Points on a hilly landscape, in no order, each with its height.
A ball rolls from a point to whichever of its 2 nearest points has the largest drop for the distance, and stops where none of them is lower. Distance is the straight distance between rows; heights are no part of it.
k_896 h=606: [106 154  96 132  92 126 162 146  88 146 119 121  72 131 124 100  64  92
 148 103 138 123  99 137 117 152 109 136  92]
k_413 h=455: [168  93 117 123 105  49 165 164 152 153 149 104 164 117  79 122 129 143
 156 102 159 135  77 141 157 123 132 136 176]
k_318 h=660: [123 177 167 115  93 200  74  86 110  94 102 151  98 113 140 129 119 168
  57 130 114 108 167 100 173  98 171 140 124]
k_278 h=542: [111 129 145 146 120 175 105 123  87 103 126 165 109 147 142 117 116 164
  82 159 135 131 143 106 134 105 120 133 108]
k_600 h=253: [105 131 148 137  64 100 127  89 169  92  75  78 115 130 106 139 122 142
 137 134 126 165  98  87 137 105 186 133 128]
k_149 h=492: [167 208 146  92 121 163 156  93 110 203 152 125 140 116 153 108 107 131
 201 128  73 109 156 108  79 130 144 107 126]
k_32 h=464: [ 73 151  91 144 111 103 154 115 132 155 161 106  86 161 139  73  65 134
 103 108 172  64 129  90 125 123  97 153 121]
k_631 h=271: [168 122  78 145 126 185 106 138 114 109 128 125 139 107 122 103 117  72
 126  74 152  93 145 226 148 152 101 138 120]
k_181 h=585: [138 144 146  93 124 160  96 112 130 138 114 114 108 138 149 124 101 141
 108  95  78 125 160  84 105 105 151 124 102]
k_543 h=274: [195 130 110 104 145 161 127 177 126 114  90 118  91 101  94 126  84  96
 150  62  73 128 145 196 159 139 122 148  90]
k_842 h=351: [114 103 141 114 167 130 161 152 123  91  82 169 108 127 132 155 138  65
 120 134  91 156 126 136 102 145 107 122 107]
k_28 h=348: [164 114 118 137 169 181 103 135  87 126 172 149 168 152 147 119 139 138
 143 125 107 109 174 181 113 134 114 134 111]
k_733 h=556: [ 90  76 121 159 139  85 137 108 159  73 127 105 143 174 118 142 175 136
 150 171 105 161 120 116 122 128 136 131 121]
k_405 h=432: [129 117  63 121 174 149 125 140 122 187 190 108 157 102 145  69 121 161
 181 154 122  36 176 136 119 135 130 183 154]
k_197 h=519: [121 123 116 167 134 164 137 133  96 157 159 176 137 165 146 108 154 153
  82 174 193  93 129 119 103 132  78 149 110]
k_832 h=322: [114 137 157 110  92 120 165 137 112 125  57 157  97 101 129 133 118  70
 131 123 150 169  87 132 120 151 116 128 132]
k_866 h=482: [103 145  87 172 105 144  54  91  86 119  99 117 157 129 166 124 172 107
  99 107 164 124 159 198 156 183 109 127 119]
k_507 h=323: [ 86 181 166  93 131 130 130  97 157 100  42 118  77  85 134 194 138  67
 119 128  79 162 106  63 107 142 145 104 105]
k_895 h=240: [183 127  69 129 153 139 142 183 130 127 166 151 135 118 125 111  87 107
 158 100 113 132 136 203 128 144  81 160  93]
k_228 h=220: [ 97 126  79 180 107 156  88 125  77 108 169 166 152 155 157 121 163 163
  75 162 188 130 128 169 128 150  86 127  95]
k_308 h=509: [163 184 140  72 107 120 151 124 124 179 132 123 136 127 130 117 122 134
 187 116  54 151 144 101 102 125 146 102 102]
k_470 h=333: [189 118 146 140 168 182  94 136  83  91 140 179 160 137 146 159 153 114
 129  99 102 127 165 213 135 131 126 134 127]
k_385 h=495: [151 135 177  94 132 129 174 160 127 117 139 193 120 121 115 172  97 142
 151 120 100 168  92 109 102 120 152 138 113]
k_668 h=296: [174 134  49 137 144 115 142 175 111 172 184 103 140 104 126  97  98 120
 191  91 118 102 136 202 144 169  82 156 104]
k_338 h=226: [ 97 139 150 154 176 141 120  75 107 171 133 115 129 178 177 116 161 106
 125 153 118  80 185  90  99 153 115 101 135]
k_116 h=719: [170 167 145 149  92 211  74 106 118 136 116 107 108 124 137 111  79 134
  68  62 166  69 172 152 160 111 138 163 158]
k_883 h=418: [ 99 126  85 139  98  71 152 133 105 171 119  82 115 168 141 105 119  86
 144 109 148 123 105 135 108 175 104 111 111]
k_389 h=376: [122 103  64 121 131 108 124 170 115 114 207 147 167  96 111 112 132 176
 179 122 116 138 112 214 161 142 132 129 126]
k_974 h=380: [170 164  98 110 129 146 147 144 113 148 129  95  93  97 111 111  73 117
 198  96  52 119 152 162 147 145 119 116  70]
k_357 h=227: [102 132 175 122  91 115 136  87 165  98 120 114 116 123 109 149 118 176
 110 152 130 154 102  56 117  93 177 128 134]
k_978 h=80: [140  81 125 148 138  95 135 162 157  55 116 169 130 170  90 153 155 111
  95 124 155 156  81 176 122 104 125 202 107]
k_440 h=194: [ 92 106 129 171 154 120 100  96 104 150 148 112 156 181 165 122 176 149
  99 180 136 108 169 108 113 135 111 115 125]
k_887 h=510: [153 148 142 101  92 130 150 177  99 115 123 155 108 118 118 144  84 150
 157 100  91 177 100 149 145 117 141 140 102]
k_754 h=216: [192 141 124  96 136 122 127 177 127 179 169 122 125 121 117 109  60 166
 157  74  82 116 143 122 120 114 117 141 110]
k_73 h=311: [166 108  44 143 134 119  92 188 149 116 180 138 153 126 112 116 126 118
 105  84 147 121 104 215 161 126  84 179 110]
k_565 h=221: [143  90 149 135 229 118 137 159 154  96 136 205 157 158 127 171 211  94
 111 171  87 120 146 138 115 102 102 130 128]
k_113 h=283: [127 148 184 127 198 197 119 114 122 124 140 163 129 124 147 146 157 165
  87 183 109  81 167  56 111 107 128  99 130]
k_133 h=402: [139 133  77 117 169 189 122 127 129 154 200  96 131 107 125  68  83 159
 172 153 101  54 195 133 124 115 121 165 123]
k_124 h=508: [109 115 180 135 152  99 136 113 133 163  92 124 128 170 146 150 123 100
 112 129 141 140 123  64  65 142 100 132 128]
k_741 h=600: [136 132 148 103 120  75 133 137 167 134  33 101  72 109  94 180  95  90
  90  78 103 135  86  81  71 144 140 178 100]
k_722 h=266: [133 157 205  91 114 132 130 114 137 109  80 175 127 114 118 197 133 125
 112 139 113 182 104  74 110 106 165 129 125]
k_393 h=168: [120  97 185 128 165 105 158 121 133 155 140 146 186 148 145 149 178 134
 154 189 130 148 139  85  97 132 120 104 163]
k_774 h=630: [137 177 107 133 110 175 147 116  85 145 138 135  94 129 147  96  75  97
 156  96 140 110 141 156 121 150 111 120 115]
k_623 h=547: [132 175 155  94  95 137 177 138  97 172 118 152  87 131 137 132  82 129
 158 118  96 168 112 108  77 141 133 122  86]
k_765 h=225: [130 133 121 132 111  76 107 110 133 197 146  64 144 180 138 102 119 139
 128 109 121 119 140  92 106 138 138 128 140]
k_421 h=357: [124 103  50 127 123 114 107 166 128 102 198 126 138 131 113 118  89 179
 151 117 115 152 132 183 140 121 113 153  98]
k_758 h=523: [108 141 180 131 152 143 145 118 105 153 116 164 137 152 163 147 147 103
 138 159 127 138 139  78  66 153 101 102 122]
k_388 h=398: [150 107  78 116 132  97 160 184 140 147 195 137 157  86  99 101 132 166
 185 130 137 108  89 171 157 116 133 144 161]
k_195 h=268: [142 161 198 118 145 204 107  99 126 109 115 173 127 110 143 156 150 163
  86 151 106 117 144  78 133  93 155  88 141]
k_949 h=404: [ 74 152  38 151  66 140  89 127  99 102 151  90 102 112 133  91  79 160
 123 109 134 129 134 159 175 144 129 127  88]
k_535 h=409: [123  82 166 155 146  85 173 125 185  88 131 168 135 139  84 157 185 151
 105 167 202 158  77 117 147 111 132 150 172]
k_601 h=425: [114 104 135 155 126 142 111 115 100 109  62 155 128 161 144 139 160  65
  80 162 174 138 128 134 112 134  88 156 119]
k_734 h=250: [158 111 154 133 189 162 136 173 120  86 142 233 132 159 142 146 163 125
  68 153 147 124 126 167 131  99  94 165  99]
k_727 h=787: [106 172 127 108 160 202 137 102 116 110 132 154  57  92 143 105  80 121
  93 113 134  58 141  94 132 120 128 112 107]
k_130 h=209: [135  71 157 120 217  84 147 173 155 129 145 180 174 175 123 169 181 123
 134 152  95 145 145 133  89 121 117 154 147]
k_506 h=513: [118 126 121 156  80 121 103 130  95  88 142 176 165 113 127 154 167 159
 126 146 189 171  94 177 175 141 136 106 149]
k_800 h=207: [122 114  64 160 124 146  84 133 100 122 194 142 176 119 160 106 151 174
 117 140 157 100 144 189 140 148 103 141 112]
k_334 h=371: [147 118 155 108 155 121 108 124 126 164 117 105 143 137 132 118 139  98
 126 116 112 116 143 122 110 136 115 113 149]
k_351 h=339: [161 114 154  85 198 138 137 147 168 132 144 155 136 100 109 127 139 160
 110 124 110  90 136 104 133  87 151 117 175]
k_2 h=347: [158 129  71 136 113  95 130 161  98 183 153  88 158 124 124  94 126 115
 161  92 137 120 119 172 122 169  98 129 116]
k_71 h=247: [111 142 184 126 120 160 109 109 124 101  74 164 134 115 133 161 154 134
 115 156 108 164 125  99 150  94 157  95 143]
k_984 h=435: [ 89 119 147 107 170 135 152 122 170  78  77 125 111  81 124 146 166  81
 125 157 115 142 118 105 158 129 129  76 148]
k_187 h=564: [147 155 112 122  77 118 163 144 111 155 158 108 144  69 118  93  97 141
 145  99 177  99  89 123 172 120 126 100 180]
k_223 h=653: [123 143 155 106 103 161  76 107 149  96  96 113  89  98 128 132 113 169
  63 118 114 115 142  91 164  68 170 144 138]
k_669 h=545: [146  96 160 139 122  94  86 135 142 100  92 124 143 137 123 161 169 126
  89 111 131 165 125 143 150 110 156 132 153]
k_432 h=541: [ 73 131 102 115 100  88 170 120 136 147 135  76 108 122 131 101 116 138
 156 148 135 104 104  74 137 138 134 101 133]
k_117 h=301: [ 81 177 131 103 110 109 143  92 155 121  35  81  76 111 127 139 128  74
 129 130  80 165 123  87 131 153 146  95 100]
k_233 h=491: [107 131 183 138 153 131 137 111 131 151  79 156 103 150 145 158 140  94
  63 151 188 123 124  67  70 166  91 127 133]
k_387 h=512: [116 128 122 118 104  89 176 142 154 138 152  99 104 110 101 107  74 167
 141 125 123 108  90  70 137 116 135 142 127]
k_856 h=319: [137 132 164 102 202 203 153 120 147 105 148 163 110  76 129 139 144 149
 110 141  93  77 145 106 148 100 147 101 148]
k_434 h=505: [133 104 112 152 124 135  89 140  98  98 127 158 166 131 133 146 179 131
 105 134 170 148 113 192 146 135 103 131 128]
k_225 h=729: [174 163 112 171  94 217  89 119 109 128 145 131 111 127 138 108  66 126
 105  61 187  62 174 169 131 124 100 165 130]
k_670 h=521: [170 191 148  75  94 126 127 135 124 162  84 105 109 122 126 136 117 102
 147  87  70 159 134 114 100 137 153 107  96]
k_317 h=408: [142 122 146 139 149 169 113 112 102 117  87 151 140 128 144 135 167  84
  98 128 144 127 158 146 140 133 102 111 135]
k_632 h=285: [158 106  70 127 162 119  99 176 149  84 205 187 135 131 112 139 135 154
 114 112 136 142 124 228 157 110 106 184 100]
k_661 h=297: [185 136 163  96 154 144 135 158 129 137 134 156 128 100 119 138 132 130
 145  93  90 142 132 147 129 109 140 121 153]
k_322 h=473: [147  82 121 136 176 116 126 141 142 134 134 126 168 115 128 119 177 104
  95 143 162  99 132 145 156 135 108 117 171]
k_41 h=775: [150 159 134 119 151 235 140 119 128 111 156 157  88  94 135 100  48 145
 121 124 123  71 169 120 130 118 114 123 113]
k_320 h=139: [134  87 106 131 143 135  96 161 118  67  99 173 114 152 121 139 120 101
  98 120 108 161 129 185 138 115 115 177  85]
k_263 h=565: [ 92  91 109 156 105  75 117 103 155  74  92  66 126 169 113 139 127 136
 152 128 102 179 103 126 119 139 158 153 105]
k_611 h=543: [147 161  99 133  66 124 123 136 122 147 122  85 142  69 113 103 122 121
 137  74 161 126 101 164 198 137 136  96 183]
k_571 h=372: [160 125  92 125 174 186  99 115  98 154 199 130 159 128 148  91 103 172
 181 142  77  83 194 174 107 142 122 163 117]
k_443 h=525: [193 141 126  98  93 131 122 194 131 107 141 176 101 113  91 143  77 152
 151  68 105 173 120 189 174 101 139 164 115]
k_339 h=427: [ 71 127  97 133 152  97 153 120 122 179 167 115 102 160 154  80 111 131
 113 142 158  62 138  79  87 144 104 150 127]
k_970 h=546: [130  90 162 121 161 124 142 143 162 100 171 169 125 151 105 141 105 190
 100 137 114 119 108  80  90  83 141 166 128]
k_371 h=762: [155 187 126 132 138 216 123 114 129 118 135 149  51 112 121 106  34 114
 111  87 154  78 172 143 130 126  95 134 102]
k_975 h=138: [165 109 113 102 154  74 163 189 147 164 161 113 101 110  88 110  61 172
 173 112  72 115 119 116 126 115 118 162  81]
k_500 h=557: [ 76  90  88 181  89  81 162 102 124 103 125  89 124 168 116 112 128 137
 146 164 167 142  86 113  93 158 120 145 114]
k_69 h=395: [108 112  83 148 171 131 126 121 104 183 181 113 138 163 157  75 124 128
 129 159 132  67 164 125  84 137 101 151 117]
k_198 h=540: [170 176 147 106 106 142 122 129 125 176  72  88  90 130 124 120  91  91
 121  55 104 118 137 118 111 142 139 127 106]
k_685 h=269: [176  96 135 133 174 136  97 181 133  85 173 214 138 163 128 149 146 137
  84 117 146 131 134 207 150  94 116 179 127]
k_337 h=691: [160 159  97 132 106 205  87 119 131 111 159  83 103 102 125  89  65 160
 131  80 119  99 173 166 177 117 148 120 127]
k_108 h=583: [119 123 136 103 152  98 159 134 152 148  59  90  82 139 126 147 111  75
 117  96  90 138 116  82  70 158 118 140  88]
k_827 h=465: [175 145 170  72 143 106 155 152 128 177 118 135 131 112 122 150  93 126
 148 107  83 145 115  85  61 135 134 134 118]
k_554 h=642: [120  96 137 123 112 115 106 129 168 102 104  88 104 127 109 128 111 155
  68 118 149 115 113  83 160  84 167 144 157]
k_463 h=133: [110 150 172 150  89 131  92  90 120 122 133 131 172 156 146 162 179 148
 142 169 111 180 144 113 138 111 152  87 130]
k_163 h=562: [ 80 139 126 135 103  96 171 107 114 174 142 110 126 146 148 105 119 130
 172 166 159 123  98  94  99 156 123 106 145]
k_792 h=305: [165 136 137 124 151 157 144 127 109 182 169 139 157 127 135  98 117 149
 155 129 135  83 155 132 105 125 117 129 154]
k_860 h=535: [131  95 128 152 114 102  84 130 151 112 112  94 171 115 105 127 180 132
  91 115 189 141 110 143 176 117 144 116 180]
k_141 h=336: [149 100  99 128 129 108  80 170 139 102 199 137 142 137 117 121 106 198
 134 102 118 140 135 170 161 103 155 148 135]
k_9 h=282: [108 198 216  99  96 143 117  98 127 119  27 166  99  87 131 205 142  85
  97 139 110 177 138  85  99 111 147 123 135]
k_394 h=358: [131 109 166  93 190 119 141 131 180 144 126 133 135  98 123 153 131 135
 106 149 111 106 121  74  94 113 144 129 145]
k_467 h=169: [ 98 106 129 160 146 101 112 112 106 145 142 128 177 185 166 150 180 117
 146 176 119 152 141 129  94 156 105 110 123]
k_455 h=444: [141 160 156  85 144 104 173 129 139 204 123 110 125  96 119 130 112 112
 156 129 118 123 114  65  81 147 127 110 135]
k_818 h=235: [146  97 138 125 207 151 113 154 125  75 138 188 140 153 132 145 170 109
  93 122  85 134 153 167 118 107  97 155 108]
k_976 h=532: [127 103 125 140 180 114 148 154 126 113 201 194 175 144 125 143 192 177
 138 182 140 127 126 169 135 101 131 144 159]
k_707 h=318: [199 119 184 112 187 183 117 146 120 112 128 199 142 130 126 145 144 121
 129  96  93 118 160 171 120 125 130 129 152]
k_324 h=331: [161 152  86 119 130 144 119 158 132 127  98 102  57 106 117 116  55 112
 149  84  69 130 151 153 154 140 109 146  49]
k_675 h=373: [112 126 156 120 116  91 181 140 132 116 103 150 133 115 117 155 152  80
 193 153 107 179  90 120 133 140 132  90 140]
k_920 h=278: [ 87 149 155 115  89 108 133  69 175  95  42  73 103 123 116 157 141  92
 138 152 102 186 106  74 132 123 163 108 116]
k_739 h=527: [102 102  95 158 150 138 122 135 119 108 204 175 170 125 132 133 198 183
 116 208 167 109 112 166 155 120 116 113 135]
k_240 h=456: [137 110  55 119 173 140 126 151 134 143 209 112 168  92 129  91 142 137
 161 128 134  64 152 191 136 141 124 159 141]
k_559 h=337: [ 96 129 168 114 139 138 128 131 130  87  35 152  93 114 132 185 137  63
 125 148  81 172 117 106 105 139 127 123 107]
k_688 h=413: [157 137  75 100 134 151 141 155 103 118 155 143 109  91 116 112 106 120
 210 125  63 147 127 187 160 140 120 117  87]
k_493 h=522: [104 102 130 169  78  74  97 101 163 110  90  65 147 121 109 130 155 127
 108 127 181 153 100 118 175 124 155 130 169]
k_655 h=560: [ 86 169  99 124  82 152 144  98  93 119 144 112 100  93 149  87 119 133
 140 146 150 113 128 118 180 114 154  92 132]
k_13 h=520: [ 92  94 110 167 114 127 139 117 118  82 152 164 155 140 126 137 183 168
 130 195 184 150  85 149 154 129 117 103 137]
k_910 h=667: [113 193 160 143  61 191  73  71  76 130 104 153 103 145 164 133 130 156
  92 131 133 124 167 113 146 126 152 124 126]
k_814 h=526: [127 128 101 139  71 112 117 142 101 111 120 139 143  76 122 123 131 131
 133 108 176 157  90 173 182 146 151 117 170]
k_304 h=433: [149  85 147 154 115  69 143 148 144 153 152 129 186 123 116 141 166 136
 140 122 188 151  82 149 136 124 116 136 182]
k_585 h=150: [118 123 193 161 122 127 127 115 100 134 138 157 170 163 137 179 191 143
 144 187 132 167 150  91 117 124 116  92 144]
k_673 h=410: [140 110 134 102 171  97 167 140 144 153 132 125 166  80 112 115 194  93
 211 148 114 121 132 164 158 144 129  98 177]
k_944 h=524: [138 164 133 108  56 102 123 111 102 174 120  97 149 159 145 147 140 133
 171 121  88 192 125 123 115 137 155  97 113]
k_730 h=561: [111 152 128 105  86 100 172 127 116 135 130 126 109 122 122 123  78 141
 177 141 108 159  91  97 103 139 135 121  84]
k_802 h=317: [152  85 142 143 111  92  88 144 134 100 162 131 160 161 117 148 128 193
 119  97 127 164 125 162 132  97 160 155 138]
k_299 h=448: [ 95 142  82 145  72  96 116 109  90 147  93  78 100 148 147 124 133  84
 145 105 123 149 121 151 151 172 131 105 114]
k_592 h=447: [ 96 102 168 119 152 112 120 114 179  85  50  99 108  95 106 152 167  89
  90 142 141 131 118 100 161 122 142 118 163]
k_60 h=352: [ 99 129 119 115 112  94 195 144 120 123  82 113 102 101 113 125 138  72
 172 148 134 149  81 120 135 163 115  98 123]
k_519 h=481: [147 116 154 106 107  61 180 139 170 157 146  78 144  94  88 120 123 154
 143 124 136 140  70  82 148 107 156 114 175]
k_150 h=181: [ 96 114  99 151 106  87 100 105 117 155 166  87 162 176 154 104 121 163
 133 124 142 118 147 118  94 137 131 119 114]
k_144 h=582: [ 95 180 107 125  69  82 191 128 104 156  90 105  62 120 113 115  76 114
 166 111 132 132  76  97 119 155 114 125  81]
k_280 h=460: [111  79 140 130 174 114 117 119 172 120 100  97 141 119 123 134 193 109
  87 142 144 114 139 116 162 127 125  84 176]
k_839 h=176: [ 91 131  89 158 113 131  67 100 108 124 173 101 165 130 171 103 158 166
 110 151 153 103 148 159 153 151 130  97 138]
k_78 h=443: [160 172 128 101 135 172 122  89 133 171 153  81 161  96 138 107 148 129
 200 130  78  79 164 141 129 128 164  88 160]
k_539 h=222: [205 119 101 123 144 180 121 159 127 118 140 114 136  99 107 121 109  96
 168  56 103 112 161 223 165 144 118 127 120]
k_129 h=469: [133 199 124 107 147 185 160  71 120 176 145 109 126 116 140 101 121 104
 212 130  76  68 178 135 102 146 149  97 121]
k_169 h=104: [100 141 142 152  63 107 107  78 111 144 135 103 156 155 146 138 137 164
 136 163 143 156 131  88 125 123 162  88 132]
k_701 h=420: [133  92 184 151 108  77 147 131 156 116 137 149 163 127  95 147 172 164
 138 144 191 168  85 137 142 107 144 115 198]
k_788 h=381: [152  84 177 103 181  84 156 159 183 114 103 172 125 124  97 165 155 108
 108 108 146 128  93 119 113 121 120 153 159]
k_264 h=494: [121 131 128 164  74 133  73 116  90 115  90 139 145 124 145 129 143 106
 102 133 179 154 142 173 140 149 126 142 129]
k_715 h=190: [129  84 148 131 178  90 163 145 144 152 124 153 180 167 129 145 166 113
 159 172 118 144 134 111  71 155 100 149 138]
k_517 h=498: [122 107 139  97 127  80 141 116 175 138 144  84 144 108 104 120 154 152
 142 149 132 124 108  92 163 100 174  91 178]
k_6 h=397: [132 131 150  94 156  73 173 141 148 154 136 118 168 102 113 142 176 120
 226 164  80 163 110 117 140 139 144  88 173]
k_329 h=743: [157 168 105 157 118 235 116 100 131 115 150 104  95 137 122 104  49 108
 134  80 153  48 193 192 131 123 107 132 112]
k_86 h=537: [114  86 139 132 162 121 129 141 138 100 171 166 156 153 117 136 145 183
 129 169 112 130 121 115 119  94 144 126 133]
k_959 h=370: [ 86 129  71 149  48 114 107 144 117 100 147 108 106 123 120  97  64 161
 117 109 153 134 122 133 155 107 126 165 108]
k_430 h=707: [161 169 117 135 100 184  75 124 145 131 145 109  95 115 120  98  43 156
  79  50 139  93 175 123 159  89 149 159 126]
k_218 h=116: [149  84 106 152 116  86 148 164 125  81 157 169 149 181 109 141 114 140
 126 135 153 169  93 168  91 124 103 203  98]
k_791 h=559: [111  85 194 166 172 106 111 111 184  92  69 114 136 162 117 186 203  99
  89 161 131 158 140  89 129 120 111 130 139]
k_616 h=267: [196 128 144 106 150 148 144 168 107 167 156 154 141 113 116 119 100 126
 166  83 114 116 139 151 113 137 101 140 134]
k_541 h=507: [133 108 148 142 159 133 151 132 121 141 127 176 137 157 136 127 155 116
  83 156 185  99 114  92  79 131  83 133 136]
k_4 h=419: [108 158 153  78 178 121 170 117 139 188 124 119 110  65 142 139 124 106
 123 141 140  90 117  51  71 152 126 101 168]
k_578 h=558: [127  89 154 149 121 127  95 121 149 115 153 133 130 170 127 124  92 190
  62 114 137 114 133  78 110  83 141 171 127]
k_392 h=648: [153 202 108 115 104 174 142 124 105 173 154 135  78 132 152 110  47 132
 161  84  97 111 161 118 113 125 112 120  88]
k_456 h=511: [118 108 163 138 100  91 118  93 169 119 119  72 148 114 112 148 178 143
 122 152 146 162 113  92 175 100 159  93 172]
k_960 h=675: [ 74 189 140 159  42 146 100  76  79 149 103 150  86 158 164 115 115 134
  92 127 173 118 134 115 147 132 145 120 123]
k_439 h=474: [138 100  72 117 182 127 127 133 147 129 159 117 163 113 125  87 153 124
 115 147 135  74 138 167 159 128 120 125 149]
k_676 h=615: [139  98 141 119 126  99 120 155 161  96  40 114  93 119  92 148  95  97
  76 100 103 141 107 113 113 123 142 193 110]
k_679 h=531: [107 145 136 166 129 173 126 115  80 131 126 160 129 154 151 127 158 152
  98 177 172 126 138 109 131 135 109  98 116]
k_81 h=393: [155 141 166 129 155 166 111 113 105 129 102 137 145 147 153 145 159 105
 126 119  75 134 173 136 109 135 141 104 131]
k_525 h=538: [ 85  90 123 160 119 105 137 106 165  93  95  99 119 133 114 115 146 117
 101 157 179 120 101  97 152 116 122 125 156]
k_76 h=483: [146 112 166  88 143 121 175 160 113 131 120 164 122 144 119 157  92 134
 135 119 113 154 105  88  54 134 113 152  91]
k_644 h=300: [132 155 125 128  55 128 110 116  91 148 117 117 116 114 138 120 101 125
 123  85 142 155 121 140 149 126 135 124 132]
k_528 h=629: [148 104 134  96 129 100 121 144 171 107  85 113 105 115 102 138 114 120
  92  93 110 132 111 114 156 106 151 142 126]
k_997 h=186: [154 109  97 121 133 145 105 175 117 113 136 142 106 134 123 115  73 116
 117  97 116 147 149 163 137 124  96 175  90]
k_540 h=664: [118 176 102 135 100 160  98 110 114 146 157  95  86 146 155  96  61 144
 135 102  90 109 164 123 140 122 135 123  97]
k_352 h=302: [148 143 156 123 193 225 115  99 127 102 145 145 125 100 124 122 152 164
  78 149 128  52 171  97 153 104 136 101 152]
k_553 h=386: [119 137 168 119 128 109 152 120 130 155 122 127 165 108 131 151 190  88
 204 171 102 174 132 113 130 132 135  65 163]
k_184 h=332: [107 148  93 153  48 136  91 138  93 139 148 125 144 112 144 116  90 154
 109  96 190 131 119 145 149 129 132 140 133]
k_897 h=534: [107 166 163 103 105 135 148 102 101 154 117 167 115 145 156 136 111 120
 152 150 118 151 111  65  68 135 139 103 104]
k_583 h=341: [131 144 149 105 159 160 130  99 129 177 138 119 134 119 142  97 118 126
 107 118 135  87 144  91 110 126 141 102 159]
k_152 h=384: [129 101 102 135  96  67 125 145 113 148 111  86 166 138 129 128 140 107
 155 105 146 157  97 162 130 169 112 117 133]
k_428 h=109: [120  63 123 150 176 121 117 154 164  55 104 167 112 164 107 151 155 101
  63 144 110 140 125 151 123  94 121 188  92]
k_296 h=424: [154 146 141 112 178 158 136 114 133 147 136 117 165  92 126 122 188 104
 206 138  83 103 153 161 150 131 151  78 179]
k_855 h=270: [141 113 139 116 107  77 109 117 159 150 127  65 147 163 114 119 117 161
 137  96  86 143 121  94 110 107 160 135 128]
k_300 h=569: [ 82 105 125 169  95  89 159  94  97 130 157 121 150 183 133 125 134 156
 171 182 171 152 104 109  81 153 118 121 119]
k_662 h=189: [ 84 117  58 177  89 104  90 128 103 105 174 127 160 169 154 103 119 167
  97 154 181 128 112 149 115 151  94 159  88]
k_641 h=307: [166 104  46 147 157 155  81 151 144 108 178 120 160 111 135 102 147  91
 101  97 145  92 136 231 147 142  78 165 124]
k_724 h=423: [110 109 122 103 181 131 174 133 144 114 121 131 129  75 120 132 176  89
 161 151  98 124 113 141 160 133 122  90 169]
k_473 h=196: [ 79 155 174 142 106 131 132  67 159 111  83 107 110 141 133 149 136 137
 101 174 147 137 119  53 123  99 152  97 128]
k_200 h=152: [ 89 142 145 145  92 127 106  82 130 151 122 102 107 153 156 115 136 135
  92 146 162 115 146  72 132 120 143 101 148]
k_775 h=299: [124 188 182 111 101 145 142 109  98 139  37 166  96  99 138 166 129  55
 109 122 142 168 121 120 104 149 128 121 134]
k_509 h=584: [106 175  90 120  87 151 175 127 104 152 165 117  95  78 123  75  67 139
 150 110 169  85 117 120 174 120 127 109 149]
k_230 h=467: [ 79 153  60 161  65 116  86 106  87 126  97  98 119 139 153 119 132  94
 122 100 152 134 132 201 146 190 121 122 117]
k_464 h=396: [147  64 170 151 166  82 136 146 177 105  98 142 152 147  95 151 181 107
  87 143 176 144 102 120 134 117 107 156 164]
k_400 h=686: [ 84 169  84 155  78 161  97  84  91 138 126 115  78 161 155  99 109 111
  97  99 149  93 152 142 149 129 126 127 115]
k_89 h=446: [101 111 124 156 128 112 124 121 147 126  55 127 100 155 127 127 142  66
  48 129 189 119 115 113 115 141  94 158 134]
k_872 h=533: [107 152 128 118  66 105 124 109 122 110 106  94 142 127 115 151 153 135
 164 148  89 194 105 122 150 117 169  81 120]
k_147 h=298: [143 101 123 120  81  72  91 140 135 121 152  85 161 141 111 136 129 171
 145 100 102 165 113 144 147 118 172 130 135]
k_167 h=399: [ 93 150 130  73 198 127 200 116 137 145 114 114  75  57 134 173 117  94
 125 153 129 102  96  61  71 152 121  94 136]
k_177 h=549: [ 63  86 109 161 123  86 132  91 170  92 119  72 142 148 117 113 162 137
 136 171 146 145 119 113 156 122 144 107 137]
k_481 h=272: [138 147 153 110  89 145  97 125 113 120  84 140 123 117 137 138 112 120
 113 115 119 155 127 130 146 108 161 132 137]
k_127 h=470: [103 107 150 135 136 105 160 114 160 116  68 119  98 116 113 136 134  84
  68 135 201 115  94  72  90 150 103 135 139]
k_925 h=377: [115 130 136  67 200 111 182 135 163 125 128 106  96  76 127 143 129 126
 145 159  84 105 109  61  88 137 137 124 126]
k_902 h=369: [131 106  88 150 180 158 127 128 108 144 155 136 164 161 159  92 162 102
 118 159 135  88 161 165 101 140  85 139 112]
k_70 h=539: [110  99 105 155  99  75 181 136 135 128 148 101 128 146  99 108 102 155
 155 141 142 148  79 111 116 132 132 143 129]
k_21 h=563: [155 150 139  98 143 129 145 145 129 160  47 105  79 120 143 131 109  43
 124  77 101 120 128 128 102 174 114 121 105]
k_956 h=151: [109  66  83 164 116  98 121 142 119  94 167 127 161 187 130 126 123 142
 118 150 149 148 114 155  98 135 107 175  76]
k_77 h=544: [ 79 157 119 120  82 129 151  94 126 109 113 103 113 112 128 122 140 135
 154 169 127 162 112 107 169 122 174  69 139]
k_139 h=144: [104 101  93 151 116  97  87 113 111 124 154 101 177 149 150 134 160 149
 139 157 133 157 142 137 117 152 141  95 130]
k_282 h=52: [154 124 116 100 118 104 141 177 142 126 193 121 102 106  97 118  64 197
 160 116  79 145 113 114 157  91 137 136 108]
k_38 h=571: [115 108 130 129 133 138  96 121 138 132 141 101 102 164 147 100  87 164
  91 112 102  94 172  81 114  97 147 141 101]
k_913 h=551: [115  96 177 156 130  90  84 110 173 109  72 106 150 154 106 182 198 110
 104 152 139 184 140 138 165 118 148 127 160]
k_831 h=365: [142  87 130  89 199 110 181 166 156 109 111 174 123 128 102 152 143  82
 134 124 107 134 106 136 100 126 107 146 118]
k_737 h=678: [142 140  92 138 124 179  93 114 111 121 160 118 128 132 153  89  85 143
 118 104 114  99 163 149 142 125 139 118 117]

For each start below, name the point where the ball stops.
k_86 -> k_978
k_385 -> k_71
k_388 -> k_139
k_611 -> k_978
k_493 -> k_169
k_791 -> k_169

Call two points neighbours if one is among the 2 nearest of the other. Go from one point of each pair to the other, from neighbour to neighbour, staying as low as possible. Name the highest point that can't be avoided.
k_282 / k_71 -> k_439
k_282 / k_978 -> k_758
k_139 / k_539 -> k_688
k_539 / k_169 -> k_73
k_978 / k_139 -> k_228
